Points on a hilly landscape, in no order, each with its height.
From any point a climber takes the steepest step (rise divided by distance) to one of its 2 nearest points. It stops when none of these is higher. Distance is the straight distance between rows; heights are no part of it.
z238: [ 74 162  74 111 135 127 163 111  86 116  91 127 117 107 127 113 162 137
 124 153]  height 4.0
z12: [162  66 170 110  96  99 119 138 161 154 133 151 161 125 109 166 134 145
 151  76]  height 50.4
z657: [119  87 103 159 128 113 163 135 136 167  70 143 143  98 133 210 111 140
 141  96]  height 53.9
z431: [164 166 129 126 113 150  85 111 109 109 168  95 131 184 115  96  74 116
 107 172]  height 48.6
z886: [120 134 120 187 158 149 124 142 117 152 115 139 137 138 137 128  78  96
 124 105]  height 37.4
z440: [130  96 158 151 157 122 134 143 150 164 131 143 151  96 126 112 137 126
 154  55]  height 12.5
z162: [165 136 135 108 115 144  95 104 111 120 188 111 107 171 123  71  76 103
 123 152]  height 53.2
z702: [146 113 132 153 153 150 113 143 146 170 213 126 118 121 117  45  94 105
 128 114]  height 39.0
z831: [165  88 163 109  79 118 112 117 143 140 154 143 172 139 111 159 104 124
 136  81]  height 53.4
z644: [110 161 112 108  93 152 119 132 106  67 169 149  62 107 114  39 147 168
  98 205]  height 30.7
z154: [142  74 134 115  99  94 132 138 136 143 119 164 131 120 126 221 130 147
 140 115]  height 24.0
z329: [122 109 118 164 158 128 139 116 135 187 114 128 169 100 126 125 118 118
 144  72]  height 10.8
z626: [135 132 148  80  89 135 107 102 118  97 153 130 147 146 131 117 127  99
 124 133]  height 46.8
z449: [143  80 150 153 100 115 131 161 134 151 110 179 133 117 122 213 102 131
 133 111]  height 25.0
z149: [ 99 130 120 151 113 132 158 141  99 130  58 151 129 127 145 190 111 122
 133 112]  height 28.0
z723: [152 115 206  83 142 114 109 126 166 117 134 121  98 141 163  82 195 132
 156 108]  height 14.5
z507: [ 99 143 178 112 126 136 136 145 130 106  77 153 100 118 167 121 171 119
 137 119]  height 10.0
z820: [120 116 152  51 172  99 105 123 150 129 153 101 114 149 136  90 194 134
 134 128]  height 27.7
z675: [153 114 126 138 134 125 128 119 127 139 136 139 159 128 138 160 105  96
 133 103]  height 44.7
z164: [158 146 147 184 158 152  85 138 147 117 178 108 127 171 140 101  67  96
 113 129]  height 32.6
z514: [148 158  93 110 100 149 117  99 105 125 180 101 135 157  98  92  98 127
 100 181]  height 45.0
z424: [ 79 164 100  99 117 133 127 125 104  64 148 152  71  92 113  52 164 166
 122 197]  height 25.8
z715: [159 111 112  95 106 117 138 101 147 156 112 126 175 112 107 174 145 127
 134  99]  height 20.1
z143: [160  59 127  81 114  73 130 115 165 151 116 126 153 114 107 227 161 167
 145  98]  height 21.6
z16: [ 75 125 100 102 131 107 169  97 111 112  76 124 145 104 139 195 161 151
 139 120]  height 31.0
z825: [132 112 144  51  91 121 103 101 130 126 156 126 155 152 112 145 134 110
 136 107]  height 42.7
z274: [149  87 188  79 159 102 102 126 174 132 148 116 120 146 146  86 182 139
 165  69]  height 18.7
z512: [117 155  80 174 107 142 184  97 127 148  61  92 167 127 139 178  91 143
 120 129]  height 57.0
z719: [122 200  82 187 128 139 119 147  93  67 116  88 117 146 108  90  96 140
  99 199]  height 7.4
z374: [ 99  95 158 106 167 101 121 138 142 151 109 146 143 122 139 159 163 131
 147  81]  height 40.9
z638: [141 126 169  94 125 152 111 129 147 146 182 144  36 134 159  39 139 149
 107 183]  height 41.8
z475: [120 113  87 182 146 133 157 105 139 187  78 118 164 101 128 163  89 133
 143  72]  height 9.9
z115: [161 133 161 110  97 144  94 122 123 107 145 130 146 155 133 120  93  92
 123 125]  height 51.4
z422: [118 113 136  61 152 116 108 120 138 157 170 107 125 144 117  94 167 121
 130 113]  height 32.7
z102: [116  67 147 130 155  90 119 143 155 162 108 149 148 103 125 186 154 155
 153  61]  height 46.2
z678: [155 116 131 218 158 142  89 146 166 120 165 103 174 159 102 142  52 107
 122  89]  height 9.5
z733: [145 164 110 191 164 132  88 144 155 117 166  54 155 193 105 134  70 117
 106 153]  height 38.2
z441: [131 151 101 138 121 134 153 112 110 141  93 119 166 120 134 151 126 123
 126 129]  height 50.8
z98: [119 134 115 122 162 141 122 137 123 183 139 135 126 115 125  80 143 106
 117 120]  height 36.9
z89: [160 109 137  99 127 108 122 121 135 151 123 126 159 125 118 124 162 111
 141  94]  height 18.9
z937: [109 174 116 155 146 153 131 137  99  88 117 133 112 139 150 126  98  94
 109 167]  height 70.2
z663: [130 146 127  69  83 134 111 118 105  94 180 127  74 132 105  46 141 152
 105 197]  height 36.8
z985: [129 146 133  80 130 127 139 120 117  99 168 122  83 119 146  70 173 130
 135 172]  height 22.0
z409: [ 65 161 112  92 125 125 132 113 102  53 118 148  96  97 132  76 184 144
 134 158]  height 20.3
z572: [156 170 111 183 151 127  67 149 142 125 172  54 130 199  94  92  88 137
  85 186]  height 40.5
z973: [148 118 155  98 158 123 130 113 131 157 183 121  88 130 150  47 164 134
 143 133]  height 13.6
z951: [140  41 148 121 156  48 123 167 172 163  95 127 146 123 103 217 182 215
 152  96]  height 50.5
z613: [138 154 126 182 147 150 102 133 125 129 144 117 144 155 135 121  74  95
 114 133]  height 35.0
z307: [143 128 178 196 119 154 126 167 146 125 121 143 153 145 134 154  77 103
 122  97]  height 3.0
z857: [136  95  99  84 109  94 141  85 156 156 103 116 162 110 112 210 160 146
 129 108]  height 20.7
z53: [ 73 149 119 135 131 131 159 136  86 129  59 148 123 118 155 140 119 123
 135 116]  height 25.7
z686: [105 155 105 119 140 148 143 132 110 169 123 125 118 120 133  92 136 125
 116 148]  height 41.4
z313: [113 156 122 143 155 148 132 139 107 120 152 136  88 136 146  96 115  95
 115 168]  height 58.8
z434: [117  83 162 116 158  72 147 175 140 141  53 122 140 124 125 190 193 193
 152  93]  height 57.2
z379: [139 134 191 163 114 148 127 148 142 121 117 156 131 138 152 142 109 101
 135 112]  height 3.8
z172: [147 121 154 127 140 157 120 143 142 151 197 141  48 129 144  53 113 130
  97 184]  height 46.3
z423: [138 146 121 131 146 143 112 132 115 138 187 133  74 143 139  79  98 117
  96 194]  height 51.3
z970: [ 89 184  69 136 119 146 137 127  82  71 105 138 100 104 118  81 142 130
 112 171]  height 6.9
z856: [ 86 145 163  91 145 113 122 132 123  86  85 130 106 118 154 114 205 150
 138 125]  height 13.1
z580: [159 171 116 166 134 147  82 141 116 118 182  84 106 173 111  82  83 126
  83 196]  height 44.0
z660: [134 104 173  73 205  92  99 136 173 135 139  91 128 152 135  95 200 143
 152  91]  height 23.0
z392: [139 153 109  89  99 147 107 107  94 115 191 117 100 143 107  71 112 136
  99 195]  height 41.5
z673: [125 113 154 152 108 118 135 149 110 142  87 163 132 122 149 183 111 119
 132 109]  height 26.4
z111: [112 201  91 144  96 148 118 119 103  71 136 113 133 137  93  96 108 136
  96 196]  height 5.7
z885: [120 170  76 133 122 133 155 143  82 130 137 113  88  99 116  69 143 145
 101 197]  height 13.5
z570: [130 183  69 149 123 136 164 121  87 114 131 100 120 115 123  89 126 124
 113 186]  height 15.2
z84: [126 174  97 136 100 142 118 128 119  62 120 128 142 142 122 170 104  96
 105 148]  height 1.9
z664: [145  53 115 115  99  76 146 113 155 166 122 143 141 108 114 235 142 176
 149 117]  height 22.7
z690: [ 85 132  88 127 106 121 174 111 100 106  55 139 144 107 134 200 129 146
 138 123]  height 29.5
z662: [ 84 177  65 116 112 137 143 102  93  71 104 131 124 101 106 123 142 128
 130 165]  height 5.3
z82: [131  98 134  40 134 114 103 105 153 142 145 108 138 145 108 139 165 121
 136  93]  height 38.3
z305: [141  93 151 169 147 151 113 137 150 147 159 145 163 102 112 112  95 110
 137  56]  height 10.9
z618: [130 120 121 158 159 150 131 153 130 191 173 134 112 109 126  51 106 119
 119 125]  height 34.6
z503: [151 120 149  75 132 103 108 131 136 120 110 127 139 121 129 112 188 118
 137 107]  height 17.2
z601: [157 125 146 107 135 129 142 109 119 142 187 120 119 136 145  70 135 111
 140 137]  height 16.7
z883: [ 68 153 118  89 145 103 131 119 105  64  88 130 115 105 131 105 211 156
 140 139]  height 16.2
z553: [144 125 187 103 124 141 111 115 146 120 145 137  85 136 182  75 157 111
 149 125]  height 10.3
z554: [142  93 176 113 155 113 114 139 169 139 135 132 141 115 133 102 170 124
 161  57]  height 15.1
z828: [141 161  85 147 113 139 123  92 131 130 131 102 160 150 119 172  84 110
 113 140]  height 46.6
z566: [177  37 144 138  95  90 127 137 169 165 140 162 154 100  88 195 112 169
 159  76]  height 47.2
z787: [ 99  94 121 122 148  83 170 151 114 150  39 125 137 115 130 192 173 169
 151  87]  height 62.3
z233: [ 84 127 117 133 151 122 162 145 110 166  59 135 133 116 139 140 140 124
 136  82]  height 22.8
z709: [145 138  81 185 134 142 124  86 156 147 115  95 174 143 120 191  59 116
 114 122]  height 46.9
z521: [137 146  87 124 121 141 140  83 120 144 138 105 164 122 122 144 111 112
 123 132]  height 48.4
z960: [146 105 143 185 143 156 100 137 161 130 174 136 166 131 111 117  56  99
 128  73]  height 10.1
z285: [137 178 115 159 134 148  96 138 138  93 162  76 158 188  98 138  85 109
  96 176]  height 36.4
z932: [138  48 140 144 129  79 148 177 156 176  99 139 137 108 106 205 170 198
 158  94]  height 47.3
z672: [111 148 121  90  83 115 129  93 110  54 125 145 139 114 119 143 147 123
 132 143]  height 3.1
z59: [175 115 153 157 132 164  99 140 154 139 205 117 105 153 125  46  84 100
 125 123]  height 45.2
z747: [ 93 155  76 100 152 119 171  98 109 146 116  97 132  98 125 113 175 145
 135 146]  height 2.8
z36: [139 174  80 153 125 145 141 156  97 114 146 117  71 125 117  78 112 144
  79 217]  height 11.8
z677: [140  60 178 113 165  63 111 181 165 138  89 129 139 127 116 193 184 195
 151  87]  height 53.5
z685: [146 134 195 147 124 168 108 125 157 146 153 142 102 127 169  64 121 110
 133 117]  height 7.0
z171: [125 131 133  99  88 122 130 118 118  71 122 150 151 120 125 189 132 112
 130 132]  height 2.7
z961: [156 134 197 157 115 168  99 136 156 112 144 146 116 157 160 110  92  96
 131 117]  height 5.1
z188: [107 156 125 111 141 124 155 127 107 105 129 128 103 117 147  87 182 129
 135 151]  height 26.0
z99: [105 172  67 152 117 146 177  93 101 129  78 104 146 118 126 141 114 132
 123 142]  height 54.0
z340: [178 107 160 125 125 153 100 121 155 130 185 129 120 150 130  73  89  87
 134  94]  height 51.7
z642: [109 186  78 162 123 150 130 152  82  80 107 120  79 123 114  66 105 133
  90 197]  height 9.6
z695: [ 81 173 137 143 107 159 151 145  92  78  75 145 109 124 154 109 134 121
 124 148]  height 5.4
z627: [150 112  93 166 112 132 123 105 157 150 113 131 174 127 122 225  72 119
 119 116]  height 48.1
z484: [129 121 128 138 159 144 119 125 128 155 140 140 130 123 137 110 112  84
 130 105]  height 41.1
z243: [144  74 117 146 135 118 122 131 163 172 124 151 154  98 113 176  99 110
 138  61]  height 47.0
z117: [117 134  94 162  87 140 181 112 135 154  55 118 166 110 116 206 102 149
 125 121]  height 59.0
z325: [107  77 103 130 119  98 165 142 126 157  51 144 129 102 124 226 147 171
 147 105]  height 57.4
z60: [104  99 154  94 140  84 136 131 137 122  97 141 142 122 146 185 177 151
 153 102]  height 36.5
z955: [104 150 135 104 132 121 141 114 110 125 118 130 138 120 142 126 171 123
 133 132]  height 29.6
z588: [ 79 183  64 169 145 161 156 143  85 136  90  96 119 153 123 119  74 135
  99 167]  height 54.4
z444: [148 135 151  76 102 155 118 125 149 108 176 139  24 131 142  38 163 147
 106 199]  height 36.6
z764: [139  94 194 157 125 134 130 152 149 135 136 168 138 119 147 148 116 110
 150  78]  height 2.9
z892: [141 160  82 116 136 129 144 100  91 120 149 113 120 110 131  96 144 112
 130 169]  height 16.9
z881: [170  99 179 103  89 127  95 124 144 132 143 140 145 140 126 125 119 102
 138  85]  height 57.9
z486: [ 95 184  94 175 149 155 144 150  99 105 110 101 127 161 129 124  88 115
 101 172]  height 60.1
z852: [ 89 158 131 123 100 130 143 117  96  55 101 153 127 109 143 130 148 125
 136 151]  height 3.9
z834: [151  93 112 171 126 128 117 125 154 153 129 145 162 119 114 192  82 109
 129  93]  height 46.7
z261: [170 114 169 102 116 154 100 103 132 120 186 129  95 168 151  60  92  98
 127 133]  height 60.9
z181: [ 86 127 121  90 133 100 138 114 109  99  95 142 139 111 136 172 177 136
 145 119]  height 33.2
z927: [ 84 170  94 147 144 165 158 154  87 159  97 116 107 134 133  87 113 127
 105 156]  height 47.4
z90: [125  59 120 155 141  99 139 138 156 185  94 155 154  89 112 203 122 154
 150  65]  height 50.3
z275: [109 161 173 144 115 164 140 147 119 103 100 147 103 126 166 100 142 108
 127 136]  height 7.5
z903: [157  43 144 139  96  81 139 171 157 182 139 164 142 105  95 206 144 184
 162 102]  height 44.8
z629: [142 152 127  92 119 123 141 101 112 109 173 120 110 137 145  82 137 111
 128 161]  height 19.1
z244: [127 143 131 142 101 131 140 133 112  73 116 143 136 132 134 189 112 100
 123 144]  height 2.3

For each start below, name the point where the climber stops.
z171 | z261
z16 | z787
z719 | z787
z188 | z787
z111 | z787

Call two points neighbours if one is among the 2 nearest of the other. Go from one point of each pair to the other, from neighbour to neighbour, staying as high as possible. Name the lowest point that can't be avoided.
z937, z261 | z444
z881, z117 | z903
z937, z627 | z98
z787, z627 | z834
